Points on a hilly landscape, in no order, each with its height.
A ball rolls from a point to the lowest of its 2 nearest points, and stops where none of them is lower. Distance is the straight distance between rows; heights are no part of it.
Q152: [122 146  99 169  96 135 147 141  70 155  54 125 118 124 150 166 116 124
 132 104  98 139  99 177 118 146 125 140 137 109 153 110  86 179 146  81
 143  80  88 130 107 156 161  92 104 121  91 143 148 107 150 112 154 105
 104  90 166 158 191 109 146 193 130 135 136 136 122 105 121 112  99]  (h 17.8)
Q19: [145 132 152 154 125 107 123 110 140  75 126 147 142 162  69  94 144 149
  70 148 173 160 143  95 175 138 127 126 134 146 111 104 146  89 111 137
  77 163 155 118 139 110 115 119 141  98 175 129 105 160  99 106 131 112
 138 160  95 163 113 169 163 149 176 151 100 130 106 124 119 157 151]  (h 44.9)
Q422: [139 128  86 126 122 149 136 153  91 178 175 126 113 156 183 169 131 107
 175  90  78 106 116 152 107 116 139 122 150 140 112 183 171 145 158 117
 153  46 134 121 149 168 135 118 143 110 135 107 100 114 147 130 148 199
 132 105 168  56 138 103 167 106  63 116 164 174 178  91 122 102 128]  (h 55.7)
Q543: [124 141  76 107 125 160 146  80 153 133 184  73 104 174 140 125 115 109
 148 101 123  74 147 126  82 127 114 153  99 129 127 177 149 131 128 134
 135  73 121  81 122 115  86 121 176 159 133 117  95 112 119 138 114 169
 130 145 112 105  62  90 136  67 103  93 155 130 163 129 140  91 123]  (h 6.4)
Q453: [153 118  84 165 127 120 138 116 119  60 114 122 134 242 169  79 134 144
 117 148 150 117  96  78 124 167 101 114 112 167 109 152 156 161 140 130
 115 142 112 122 128 118 167 140 143 127 166 143 123 117  98 168 147  81
 135 163 153 121 120 136 164 147 138 123 130 136 106  97  89 139  97]  (h 17.7)
Q459: [146 131 151 109 148  87 126 144 135 101 113 167 181 143 146 138 160 138
 137 154 145 159 105  89 160 121 122  97 126 155  90 110 165 103 119 160
 128 136 143 118 167 109 153 150 135  78 132 106 111 173 143 136 142 135
 154 126 156 126 125 192 158 128 138 154 115 154 130 117 110 141 125]  (h 64.7)
Q390: [145 141 105 100 176 101 146  88 157  93 121 145 170 154 122 116 148 155
 120 144 161 158 134  86 130 134 117 135 109 152 132 133 126  85 128 165
 133 198 162 101 152  98  90 137 173 114 136 139  77 172 130 163 103  82
 151 102 125 114  81 144  81 128 144 153 134 147 165 131 155 154 125]  (h 66.6)
Q547: [123 142 111 109 113 127 133 115 111 173 137 136 126 160 133 205 152 131
 171 103  86 152 115 130 112 119 101 145 134 130 151 132 165 117 141 140
 128  13 112  57 171 133 109 108 160  85  99 105  95 168 166 114 145 190
 125  77 139 122  72 131 160  86 108 139 176 173 198 110 128 105 145]  (h 62.0)
Q215: [126 107 116 138 108 157 132 163  90 178 145 132  93 113 189 165 102 103
 179 100  85  86 109 178  98 113 150 105 154  96 124 174 133 171 156  99
 154  76 117 177 102 164 175 116  94 150 125 110 163  69 132 126 148 161
 118 115 168  81 193  77 143 131  78  84 150 123 124 109 121  97 108]  (h 45.0)
Q830: [112 113 143 112 162 130 100 147 168 106 145 109 164  76  93  25 120  98
 101 162 162  96 176 117 156 137 112 124  93 150 111  87  94 125  95 119
 122 211 140 138 109 119 113 208 126 165  85 156 144 132 119 145  90 128
 155 206 125 174  95 165 106  94 143 146  70  96  55 171 135 126 116]  (h 49.3)
Q558: [151 143 116 130 165 122 138 109 134  96 159 152 165 152  97 104 144 134
  89 137 138 170 156 105 152 142 140 140 132 164 111 135 130  70 132 153
 115 201 181 110 151 128  71 125 170  96 165 145  68 165 116 147 105  96
 155 135 100 104  96 154 109 153 137 157 116 147 160 118 151 156 148]  (h 60.5)
Q367: [150 141  68 164 122 126 137 136  77  88 106 127 151 226 188 100 150 119
 121 134 119 133 104 110 133 171 100 128 119 175  96 126 133 153 130 124
 131 108  88 106 147 152 151 144 147 106 125 160 108 125 125 169 164 109
 137 149 170 129 139 159 188 164 136 147 126 166 105  95  94 125  91]  (h 10.3)
Q498: [140 121 125 101 148 135 120 152 115 152 189 131 135 132 179 149 125 107
 171 120  99 103 117 122 124  93 146  98 140 139  89 179 177 127 143 136
 140  98 155 140 145 150 141 146 139 108 142  96 115 118 134 135 135 186
 150 128 157  54 132 124 142  95  76 114 134 154 161 111 124 115 134]  (h 52.4)
Q53: [111 178  38 144 146 158 144 103  69 150  93  93 155 160 169 150 125 110
 128  94  82 129 118 151  91 160  91 181  92 165 145 116  58 172 148 112
 142  98  88  85 122 174 100 137 144 115  84 171 113 111 155 164 132 106
 112  88 158 141 120 117 111 162 112 156 143 171 169 124 149 114  89]  (h 40.3)
Q16: [129 130 165 115 144 152  98 182  93 176 199 144 123  71 124 132 113  93
 148 123  86 141 168 146 145 102 170 122 178 121 117 141 132  86 132 137
 127 129 171 150 149 182  89 137 111  99 141 109 115 128 129 101 126 194
 134 134 116  53 149 138 127 135  89 130 102 142 149 135 142 121 165]  (h 54.8)
Q155: [132 100 100 137 163 156 143  88 154  92 171  99  97 166 132  81 107 134
 105 137 129  82 139 111  98 129 131 141 107 135 134 204 125 128 140 124
 105 214 170 161  91 113 110 137 144 185 193 135 125  79  90 164  99  95
 137 164  92  77 102  70  77 104 109  91 148  92 130 124 138 147 124]  (h 35.7)
Q441: [145 116  93 145 138 118 146  86 155  58 122 115 120 220 134  82 129 160
 103 146 171 114 105  78 123 156 109 129 103 154 126 163 151 138 138 136
 108 174 140 120 116  92 142 123 156 148 176 133 117 126  93 160 128  69
 136 146 126 121  97 115 128 129 148 114 144 117 122 110 114 153 112]  (h 24.1)
Q191: [116 136  86 140 108 142 150 102 110 154  60 122 127 153 162 196 129 155
 147  99 112 139  82 143  87 138 105 134 119 117 169 132 102 184 161 110
 147  73  88 119 102 133 160  99 120 123 117 117 150 111 151 131 145 100
  93  44 171 140 161 101 119 174 114 134 174 148 171 104 133 134  98]  (h 24.5)
Q729: [ 95 137 147 123 109 150 117 130 109 202 132 128  88  39  67 174 101 114
 160  97 112 138 151 183 129 113 156 154 184  81 202 103  93 110 128 130
 138  79 130 108 136 158  81  92 109 123 103 142 134 142 126  91 109 159
  90  77  89 113 119  98 102 142 123 149 129 115 169 152 171  99 170]  (h 56.7)
Q229: [103 125 161 149  90 143 113 143 102 188 136 151  69  52  57 159 118 108
 134 100 122 128 163 194 141 113 165 150 185  78 185 100 109 111 115 106
 118  79 137 132 135 135  98  77  98 126 124 141 147 132 123  77 108 161
  84 118  80 139 151  98 133 147 132 129 122 106 132 152 148 105 169]  (h 52.6)
Q856: [128 154 140 106 140 122 124 137 120 154 165 133 152 106 108 139 139 114
 152 118 121 144 150 130 145 116 145 131 144 135 119 102 146  79 113 152
 134  89 153  88 173 143  88 135 147  89 114 117  91 164 136 112 136 184
 139 120 127 105  87 163 145 101 121 145 123 151 161 132 149 114 151]  (h 26.6)
Q829: [117 125 170 109 137 119  89 175 150 106 145 133 186  68 104  41 123  96
 119 161 154 116 170 120 168 132 129 118 105 154  91  73 115 121  98 119
 126 177 132 134 121 118 135 204 113 127  77 136 148 147 133 120 103 147
 160 210 139 178 107 195 144 106 144 146  57 108  48 158 116 118 118]  (h 55.5)
Q699: [123 134 126  87 166 110 126 128 149 116 117 124 181 114 138  96 143 111
 148 147 154 126 132  98 143 131 100 122  90 164 117  85 110 119 102 148
 157 158 112  97 155 119 123 187 146 121  81 140 123 157 148 155 118 127
 155 123 158 148  85 181 119  91 140 153 105 142 109 157 139 121 100]  (h 52.9)
Q465: [123 124 180  61 130 111 109 154 153 142 126 107 140  21 153 113 110 114
 176 134 144  98 131 129 127 102 129 124 104  92 119  97 106 163 107 132
 168 141  86 157 116 112 165 184  91 171  46 116 177 115 145 123 117 127
 141 130 150 158 118 145  90  85 131 124  95  88  76 175 131  92 118]  (h 17.2)
Q478: [124 135 100 120 106 145 131 135 101 186 175 120 111 148 159 179 140 102
 182  88  82 112 134 155 109 116 117 140 140 127 124 150 165 140 142 126
 142   4 114  73 163 152 113 121 151 105 103 103  99 130 161 116 150 224
 124 113 151 101  92 115 175  81  84 121 165 168 180 108 128  88 137]  (h 58.7)
Q483: [150  84 130 168  63 134 151 117 155 130 162 131  72 205 122 158 124 152
 127 117 150  99 118 130 102 125 125 105 158  79 140 174 196 155 141 120
 103  56 124 119 101 104 141  60 147 147 179  76 125 110 106  87 140 178
 115 142 109 133 138  75 172 131 124 103 164 109 146  96  98 116 144]  (h 33.8)
Q723: [136  83 121 196  73 136 150 136 116 136 134 137  67 187 134 146 116 145
 119 116 129  97 113 154 107 141 136 105 158  92 143 158 160 166 148  97
 112  80 125 145  97 137 169  68 114 144 181 106 145  88 108  95 150 150
 105 134 132 129 188  67 164 162 122  90 157 110 116  92 100 128 128]  (h 38.0)
Q110: [120 118 117 116 190 135 119 151 132 116 153 106 160  98 131  43 113  93
 111 161 131 100 164 118 145 142 118 121 102 160 116 104  87 130 104 121
 148 222 134 144 117 151 105 197 139 167  93 159 133 122 124 164  96 114
 162 168 142 133 114 159  94 107 122 153  89 115  89 157 149 123 100]  (h 41.8)
Q995: [135 146 110  78 168  90 146  83 164 115  86 166 184 141 136 171 170 180
 144 146 150 189 116  75 108 114 102 131 110 133 144 119 136  71 131 184
 143 147 140  91 167  85 105 133 163  89 115 129  71 204 147 167 108  82
 146  52 131 129  79 145  59 124 145 156 146 169 205 140 146 149 144]  (h 73.2)
Q676: [125 124 169  96 116 100 119 154 151 110  89 103 143  41 126  68 104 120
 140 137 151 105 120 128 137 129 127 129  96 113 126  90  97 175 106 107
 158 174  85 168  97 101 169 179  75 176  49 154 185 117 137 124 117  83
 132 165 142 196 125 136  95 109 145 120  90  82  30 171 120 105 101]  (h 9.8)
Q220: [112 143  89 150 167 147 126 136 103 119 149  96 141 128 117  54 119  93
  75 141 121 109 166 149 154 161 126 148 103 174 116  96  82 108 105 116
 132 189 132 128 119 159  80 155 154 152 107 193 106 121 114 175 110  98
 148 163 126 141 114 140 118 137 130 154 106 126 113 147 157 126 111]  (h 32.5)
Q40: [119 144 114  88 154 118 136  95 146 133  84 118 154 113 148 163 134 150
 153 128 141 145 102 111 111 117 106 133 103 128 149 115 109 132 131 149
 154 137 109 119 139 116 132 135 133 132 104 130 132 144 143 153 129  93
 130  54 149 126 109 135  90 119 136 145 145 141 158 140 149 135 109]  (h 38.3)
Q133: [134 103 117 134 144 131 144  84 172  75 135 110 104 182 126  99 113 161
 111 145 157 100 109  90 107 135 122 123 107 132 135 187 145 134 144 135
 106 191 160 149  96  93 143 120 137 168 194 116 136 102  90 152 109  80
 131 145 107 105 109  84  99 114 131  93 154 100 129 113 124 161 119]  (h 30.1)
Q5: [127 139 167 143 125 142  98 208  63 151 152 138 129  59 140  86 111  74
 118 141  67 118 165 187 150 128 177 124 142 126  96 114  98 122 123  82
 132 153 125 181 115 172 128 147  81 124  85 153 156  97 146 105 128 138
 140 182 137 115 197 138 145 148 106 119  85 117  71 150 106 102 128]  (h 46.1)
Q513: [131  98 163 177 105 146 121 116 135 114 141 149  73 133  62 120 131 139
  65 138 142 132 144 135 145 118 154 131 158 122 133 136 126 106 127 108
  80 158 158 155 110 117 117  96 107 122 212 133 138 111 107  81 117 123
 112 156  63 137 167 102 133 152 142 100 128 103 109 130 112 157 176]  (h 43.4)
Q692: [144 138 182 134 127 108 107 190  99 120 116 172 165  78 121 120 142 112
 123 140 116 163 144 128 176 124 158 106 149 138  93  96 130 102 115 126
 121 148 143 159 146 140 151 136  91  91 116 112 144 144 145  98 139 141
 142 153 135 128 167 188 163 160 135 153  82 130  85 121 107 136 138]  (h 55.3)
Q844: [141 103 128 169  54 126 146  91 155 113 143 114  68 222  96 136 129 159
 103 120 172 109 129 120 113 126 110 116 148  84 154 139 171 158 122 108
  91  54 108  95 105 106 125  62 156 160 162 105 118 128 105  83 149 155
 107 140 105 165 115  84 179 140 162 122 146 110 135 110  98 110 153]  (h 29.7)
Q100: [117 129 117 141  76 135 133  91 138 133 130 103  90 172 123 152 130 134
 141 110 144 106 122 147 112 129 103 136 130  97 145 122 144 160 115 121
 115  41  97  92 118 105 130 100 143 145 119 114 130 121 119  99 154 163
 101 129 124 166 103 105 173 114 144 115 141 121 130 126 131 101 124]  (h 23.8)
Q577: [132 135  89 109 126 129 145 115 115 164 114 148 139 161 157 206 152 154
 163 103  95 164  94 124  98 120 120 126 137 132 151 158 166 128 165 138
 144  61 122  99 151 132 124  99 150  87 133 108  90 163 158 138 136 142
 125  46 156  91 126 117 125 140  94 139 180 183 212  94 125 136 137]  (h 65.9)
Q690: [133 130 202 127 119 128  79 210  91 142 149 173 143  39 122 109 125  97
 127 140  85 147 176 153 168 111 177 118 160 122  97 108 116 101 116 106
 115 153 143 179 133 152 141 146  74 103 107 110 159 118 150  81 128 161
 137 173 117 112 182 169 149 148 114 131  71 116  78 144 103 119 150]  (h 50.7)
Q551: [132 149  77 169 148 134 136 153  76 100  96 120 165 176 171  73 131  99
  96 138 114 132 116 134 136 180 113 138 118 173 101 107  92 143 128 108
 150 163  92 133 118 156 131 149 138 128 106 190 112 120 123 186 136  72
 146 162 161 145 154 154 153 180 142 155 110 147  89 116 120 127  84]  (h 10.4)
Q153: [143 147 123 160 132 145 127 191  59 165 149 156 137 107 126 139 136  98
 126 117  79 169 160 163 151 135 166 128 177 142 112 124 126  91 136 123
 135 126 163 148 151 189  91 112 115  77 132 143  93 139 137 119 135 159
 134 125 128  77 180 150 152 183 105 158 102 165 134 103 138 136 147]  (h 60.2)
Q395: [109 148  98 113 147 124 134  61 171 104 103  77 129 134  81  89 137 138
 104 132 175 112 141 115 134 146  91 166  84 143 160  96  97 117  93 140
 117 157 122  77 135  98  85 140 160 162 109 167 109 142 106 148 120  94
 121 123 107 174  51 128  97  94 172 144 125 109 124 161 164 125 112]  (h 46.8)
Q501: [109 100 107 141 169 160 134 104 141 110 143  84  91 121 132  72 106 119
  99 143 127  70 144 136  98 131 123 142  98 119 143 162  83 147 123 111
 118 221 142 184  83 133 115 156 113 210 153 173 155  65  89 170 102  85
 123 166 101 105 133  71  66 109 117  98 135  78  89 156 140 134 110]  (h 42.1)
Q611: [143 136  70 126 129 132 157  97 124 131 114 139 128 197 153 172 142 168
 139 106 114 148  94 115  94 139 129 130 130 141 145 178 163 135 171 129
 142 104 128 107 128 120 129  89 161 106 161 108  86 147 135 147 125 105
 122  59 148  84 135 104 118 159 104 123 181 173 201  85 123 154 127]  (h 68.8)
Q843: [132 108 167 146 133 124 119 157 124 103  86 125 126  88 127  91 107 126
  95 152 121 127 112 127 135 138 149 121 122 126 122 120  86 142 133 107
 135 219 113 200  99 130 159 139  65 158 130 159 183  94 127 127 119  59
 133 158 123 147 189 120  97 159 140 107 109  94  54 146 103 142 114]  (h 34.3)
Q252: [119 153 143 121 112 125 115 157 100 165 137 130 130  85 122 146 136  95
 165 110 116 130 147 168 149 118 148 136 147 113 119  87 126 115 109 120
 140  62 123 103 157 145 121 129 120 105  82 119 132 138 143 104 150 182
 120 126 139 135 119 156 165 110 127 140 110 136 127 136 141 101 137]  (h 34.2)
Q257: [137 135  95 127 120 166 151  98 138 148 180  93  87 170  92 135 110 115
 119  95 121 109 143 142 105 132 141 162 148 120 145 175 153 104 149 121
 125  97 154  85 120 129  68  86 175 142 168 124  81 138 113 116 108 154
 128 127  92  87  83  80 135 109 112 109 160 134 179 110 141 109 151]  (h 5.3)
Q937: [117  93 185  97 131 139 102 121 170 143 115 122  79  52 112 140 100 152
 111 145 140 128 127 126 108 106 152 132 141  78 152 143  90 129 127 146
 121 205 128 190 107 121 138 119  75 178 160 121 185  95 119 102 109  89
 105  97  84 113 173  82  51 124 132  99 130  80 103 162 141 148 147]  (h 33.1)
Q650: [114 134 151 126 101 109 142  88 159 117  36 103 107  76  82 150 106 172
  96 122 166 142 100 134 122 132 114 141 110  90 184  79  77 163 117 120
 143 146  89 139 103  97 153  89  91 168 100 143 177 128 122 117 132  51
  89  85 112 202 149 103  91 149 176 132 125  89  97 147 147 145 115]  (h 23.9)
Q168: [124 157  52 101 173 123 145  86 110 131 109 135 179 168 189 165 163 139
 152 106 101 157 114 102  88 134  78 156  79 176 136 139 106 130 160 143
 152 117  97  89 156 138 109 150 157 102 100 146  92 155 167 193 111  93
 137  62 166 115  96 133  79 134 110 155 153 198 198 119 137 136 101]  (h 52.8)
Q999: [136 120 136 149 138 171 122 152  96 146 199 137 107 133 113 112 119  99
 103 122  82 129 156 146 140 120 168 135 165 153 108 174 136  95 149 119
 111 165 185 151 129 169  82 126 135 106 187 129  99 111 118 115 120 161
 137 160  94  58 148 111 131 142  93 113 125 139 146 114 129 139 160]  (h 49.7)
Q712: [125 140 113  95 139 122 134 111 134 162  66 131 151  99 165 200 131 157
 159 116 125 170  91 125  96 116 115 127 128 108 156 124 102 146 154 143
 162 112  98 139 124 135 147 113 111 120 108 121 139 139 151 145 133  85
 120  24 158 119 154 125  75 162 125 152 151 148 181 128 141 137 117]  (h 31.7)
Q820: [138 106 143 190 118 162 119 159  89 114 154 147 102 159 124  97 125 104
  84 145  89 123 145 150 146 136 160 117 158 155  89 161 131 117 146 101
  89 168 163 171 120 159 132 126 114 104 197 136 128  87 108 114 134 141
 135 196 103  95 181 118 156 164 112 106 118 129  97 106 101 148 147]  (h 44.7)
Q751: [111 162  77 175 110 152 136 142  57 156  87 102 107 132 142 127 108  94
 111 108  89 120 123 195 127 158 127 152 131 128 139 107  80 161 136  76
 130  94  96 121 105 172 130 103 124 124  89 183 129 102 133 129 146 114
 108 129 150 147 174 105 157 180 130 134 126 140 115 123 130  98 103]  (h 24.0)
Q894: [124 120 158  73 161 103 106 157 169 112 117 139 199  82 123  71 143 106
 154 161 169 129 138  85 154 128  99 108  87 164 105  68 117 132  94 141
 160 160 111 104 150 106 147 216 133 122  59 131 138 171 161 136 115 137
 163 152 164 174  83 210 125  77 147 154  83 124  69 167 122 116 102]  (h 59.3)
Q341: [144 114 108 127 127 105 144 109 154 103 111 142 119 195 150 159 136 183
 134 135 138 131  78  94 107 131 126  92 124 134 133 177 183 137 155 138
 132 122 133 132 115 101 165  92 142 115 177  89 125 138 119 140 137  99
 126  81 150 102 154 112 123 139 116 109 176 144 176  88 109 166 125]  (h 71.9)
Q773: [152 138 157 109 146  73 133 146 141 109  93 194 191 125 131 174 171 162
 140 147 145 199 106  83 151 110 129  91 142 130 104 103 162  79 118 178
 131 124 150 125 170 106 149 127 131  60 140 105 100 202 142 132 137 121
 146  90 139 125 139 193 130 151 145 169 121 162 165 118 114 156 152]  (h 69.1)
Q32: [129 154 137 127 129 133 111 195  70 152 148 122 149  76 159 100 123  76
 150 123  90 115 156 175 154 127 156 122 130 137  91  98 111 126 112 101
 155 106 116 133 136 167 133 156 109 112  64 139 142 116 148 121 141 165
 143 156 166 124 155 163 168 130 110 133  88 138  91 133 122  94 113]  (h 40.9)
Q901: [137 102 198 143  95 118 102 159 141 136 170 178 115  99 113 149 132 128
 144 136 122 137 142 129 157  89 157  98 173 100  95 151 180 111 122 135
  87 102 174 158 136 118 155 123 110  99 171  57 143 117 126  84 139 209
 126 184  99 116 151 143 164 121 123 108 115 113 124 112 109 143 167]  (h 42.9)
Q616: [130  93 169 102 153 120 113 129 163 118  85 114 110  68 141 122 103 160
 112 154 144 136 108 103 110 124 135 125 121  97 147 141  85 140 135 144
 138 241 115 197 104 123 155 133  71 182 141 132 184  96 123 129 108  53
 125  93 114 121 177 101  44 146 138 117 129  86  88 150 129 152 117]  (h 26.9)
Q541: [114 107 157 154  95 145 127 129 124 158 142 142  67 101  75 150 119 127
 110 115 135 119 140 166 130 116 158 132 171  92 154 132 127 118 126 111
 110 112 147 149 114 125 114  81 103 134 171 127 147 117 116  84 119 148
  96 127  84 129 164  88 132 143 134 104 135 102 120 136 137 130 157]  (h 48.4)
Q280: [113 107 111 163 164 147 126 119 136  92 123  99 111 139 114  47 113 108
  71 156 144  88 139 129 131 153 117 145  94 148 128 129  87 137 119 105
 110 223 137 173  89 126 122 163 121 188 146 193 148  85  91 176 107  70
 135 192 105 143 123 105 101 128 134 114 118  85  67 153 130 138 113]  (h 47.6)
Q532: [134 154 110 127 113 138 132 109 119 139 169 104 124 168  98 129 143 109
 133 109 121 133 162 134 138 135 127 153 141 139 120 114 155  93 112 133
 114  55 132  49 168 143  74 117 172 100 116 129  74 160 129 103 139 187
 133 143 111 132  64 146 175 100 135 141 133 156 157 121 131  98 150]  (h 18.4)
Q909: [142 124 141 133 161 159 119 133 122 120 201 145 131 129 101 101 123 113
  88 138  97 154 168 115 151 118 159 136 150 167 113 172 132  72 147 137
 104 216 196 141 136 152  67 139 154 103 190 126  87 131 116 131 105 137
 155 159  82  60 118 130 106 142 102 129 117 140 163 119 141 153 168]  (h 53.9)
Q936: [118 106 210 112 100 102 107 135 171 127 107 163  97  59  86 159 111 164
 114 132 157 153 121 112 137 102 152 107 154  79 152 106 126 124 116 149
 117 153 131 173 114 101 160  90  81 147 161  98 187 126 125  76 124 114
  98 111  81 157 170 115  92 127 151 108 127  81 106 143 130 165 160]  (h 40.1)
Q192: [144 128 189 111 133  83 106 190 122 110 119 179 192  87 141 122 153 117
 145 148 132 158 129 103 181 115 143  92 136 145  79  91 158 110 112 142
 125 131 139 141 159 122 179 167 107  80 103  88 140 156 155 113 143 160
 159 158 163 136 138 213 182 130 135 159  84 134  90 118  94 126 133]  (h 59.6)
Q977: [115 162  39 115 158 141 141  79  99 118 119 106 159 189 170 138 145 124
 136 101  96 131 125 106  88 157  61 176  62 188 145 133  95 146 142 133
 134 103  84  60 149 147  98 146 164 117  91 157  99 134 159 179 124 108
 126  88 154 137  66 128 108 117 116 140 159 176 178 126 144 119  88]  (h 47.4)
Q656: [151 138 107 142 106 153 146 111 127 146 173 112  94 180  73 138 130 115
 108  98 127 137 154 134 134 138 143 158 168 119 138 145 170  92 135 120
 103  66 151  62 149 136  68  79 179 115 158 123  67 162 113  91 120 172
 132 138  90 112  82 111 171 122 130 136 145 147 172 104 119 100 166]  (h 11.8)
Q433: [129 116 162 114 106  82 124 132 160 111 112 154 128 150 150 165 152 161
 153 143 160 137  82 100 141 111 107  90 116 111 117 114 181 152 119 152
 129  72 111 129 137  85 184 130 125 119 124  82 156 142 137 119 162 144
 120 120 151 160 127 153 164  88 144 116 136 123 127 116 100 136 124]  (h 77.8)
Q383: [112 141 197  76  98  97  97 157 154 142 132 142 142  26 114 138 126 115
 174 122 156 115 147 140 146  96 148 128 128  79 113  73 131 131 100 144
 137  95 109 140 135 101 154 155 105 143  64  98 163 134 138 100 127 161
 118 148 124 173 108 167 125  82 142 124  91  86  94 169 131 111 141]  (h 13.3)
Q557: [134 104 151 107 121  80 130 114 188  97 122 149 124 181 158 169 147 185
 143 155 156 126  71  78 120 103 108  69 111 126 125 160 210 141 139 164
 123  95 129 133 118  66 190 114 139 116 157  73 145 139 126 133 146 127
 128 113 155 135 126 127 138  79 125 101 164 128 161 106  92 154 137]  (h 75.1)
Q754: [122 143  55 152 191 141 144 153  87 114 126 109 173 152 178  53 119  92
 101 140 104 116 143 126 128 175 111 140  97 187 111 108  68 147 122 111
 171 197  94 130 117 167 105 183 160 157  87 196 106 117 139 208 110  77
 160 156 162 131 130 150 111 148 117 169 114 146 114 130 151 123  75]  (h 21.1)
Q421: [111 145 121 102 142 113 144  52 183 111  84  98 129 116  68 135 131 173
 107 132 177 140 125 112 124 132 106 155 104 114 179 106 105 107 107 154
 120 165 135  94 134  86  93 112 148 152 122 144 113 157 109 137 117  77
 111  79  97 160  72 118  76 105 173 145 144 108 147 152 172 147 125]  (h 39.7)
Q877: [141 112 149 157 112 122 136 110 146  95 139 137  99 167  83 118 126 156
  89 136 158 133 123 109 143 132 133 118 140 124 125 141 156 113 128 128
  91 144 157 132 117 109 130  96 132 123 194 112 126 134  97 100 133 116
 124 143  91 139 135 120 144 144 155 115 131 116 121 114 116 157 147]  (h 38.4)
Q574: [ 98 144 106 100 101 148 131  64 166 147 147  80 107 145 124 161 128 127
 167 109 135  84 131 138  81 120  87 156  89 104 154 140 131 151 112 140
 130  39  92  72 122  95  97 129 160 155  98 113 123 119 132 125 128 169
 104 122 112 158  51 101 131  62 130  98 157 115 155 153 159  93 124]  (h 15.6)
Q686: [142  98 168 149  80 108 127 136 151 129 160 156  95 147 118 161 131 147
 141 129 151 121 119 127 136 105 140 100 161  85 114 148 194 137 123 133
  98  68 148 140 123 106 154  95 127 121 162  66 137 118 118  84 146 189
 118 164 108 142 143 120 170 114 135 107 136 108 130 106 108 133 155]  (h 38.5)
Q223: [114 102 203 112  90 101 112 114 195 103 123 141 104  76 103 144 114 156
 131 140 181 116 111 108 130 102 137 107 122  69 128 111 144 146 118 150
 109 133 129 175  98  77 166 122  92 167 146  88 193 109 112 103 123 134
  97 169  87 185 140 114 113 101 150  85 111  72  83 143 125 156 144]  (h 45.5)
Q703: [135 101 103 176 101 152 146 159  85 157 127 137  89 162 164 156 112 124
 146 106  95 106 100 168 108 139 145 105 164 114 129 173 143 161 159  93
 135  97 129 164 108 165 174  91 107 134 165 117 146  80 123 119 151 141
 112 113 159  85 206  79 153 167  94  93 160 129 124  86 109 129 110]  (h 41.7)
Q680: [121 140 110 113 143 125 134 113 134 115 125 109 144 140 138 112 133 120
 135 129 147 117 122 119 135 136 112 133 107 147 120 116 124 127 115 135
 139 135 124 113 138 119 122 146 139 130 117 138 124 130 123 142 133 121
 134 126 143 132 103 144 136 106 141 132 123 137 119 136 140 125 105]  (h 45.8)
Q195: [139 111 165 116 127 131 110 148 136 130 196 138 142 122 152 129 128 107
 165 136 117 104 141 120 142  92 148  99 144 131  66 172 184 113 132 138
 108 106 171 142 138 128 142 157 135  98 151  75 120 111 120 122 132 215
 151 193 127  86 118 146 162  99  99 107 116 132 133 116 116 117 147]  (h 48.3)
Q810: [110 172  60 149 124 150 126 137  66 137 107  87 140 155 166 105 122  86
 125 112  90 111 131 160 125 159  98 156  98 162 119  98  77 163 117  99
 139  85  75  81 126 172 121 148 136 120  69 182 123 104 140 152 152 131
 121 137 165 156 126 137 164 140 125 137 121 154 118 130 129  93  89]  (h 32.0)
Q749: [116 129 151 106 122 112 135 109 165 113  62  91 117  65 114 114 104 147
 119 131 164 117 102 126 127 127 115 137  97 102 157  98  85 163 115 123
 150 170  91 160 101  98 161 135  86 188  84 148 185 109 123 134 127  61
 109 118 128 184 132 108  87 117 159 120 116  80  66 157 137 131  97]  (h 17.3)
Q545: [124 115 148 170 124 144 117 156 100 115 121 131 106 122 119  92 114 107
  88 144 111 116 128 155 141 138 153 125 134 133 110 128 101 133 133  95
 110 175 137 183 103 144 144 130  89 139 152 160 162  86 112 121 126 101
 127 180 114 130 188 115 137 154 132  99 111 109  69 136 105 138 127]  (h 39.5)
Q934: [108 142 141  95 120 116 138  58 185 136  52 103 121  80  76 176 113 187
 119 128 170 153 107 121 103 117 105 143 119  85 200  97  90 133 116 155
 136 142 109 112 120  91 124  95 121 156 106 129 150 146 120 124 119  70
  89  41 102 170  99 105  65 125 169 152 153  95 156 155 177 149 129]  (h 32.1)
Q940: [134 144 132  93 150  87 138 126 143 137  79 181 188 118 151 201 173 162
 159 132 129 205 101  97 116 109 114 110 135 124 125 103 141  87 132 174
 152  99 123 112 169 115 140 126 130  68 113 120  97 201 156 150 132 105
 142  45 148 123 124 170  95 143 138 171 135 176 195 131 124 145 147]  (h 73.7)

Call two points neighbours if one is among the 2 nearest of the other. Go from one point of each pair to the other, from neighbour to neighbour, staying as low as possible. Name the highest point that can't be avoided.
Q367, Q383: Q894
Q383, Q152: Q395
Q676, Q383: Q465
Q383, Q257: Q252
Q877, Q616: Q558

For each start below, name the point where the ball stops.
Q829: Q367
Q894: Q152
Q395: Q676
Q280: Q367
Q977: Q152
Q341: Q257
Q501: Q367
Q422: Q257
Q168: Q152
Q459: Q257
Q703: Q257
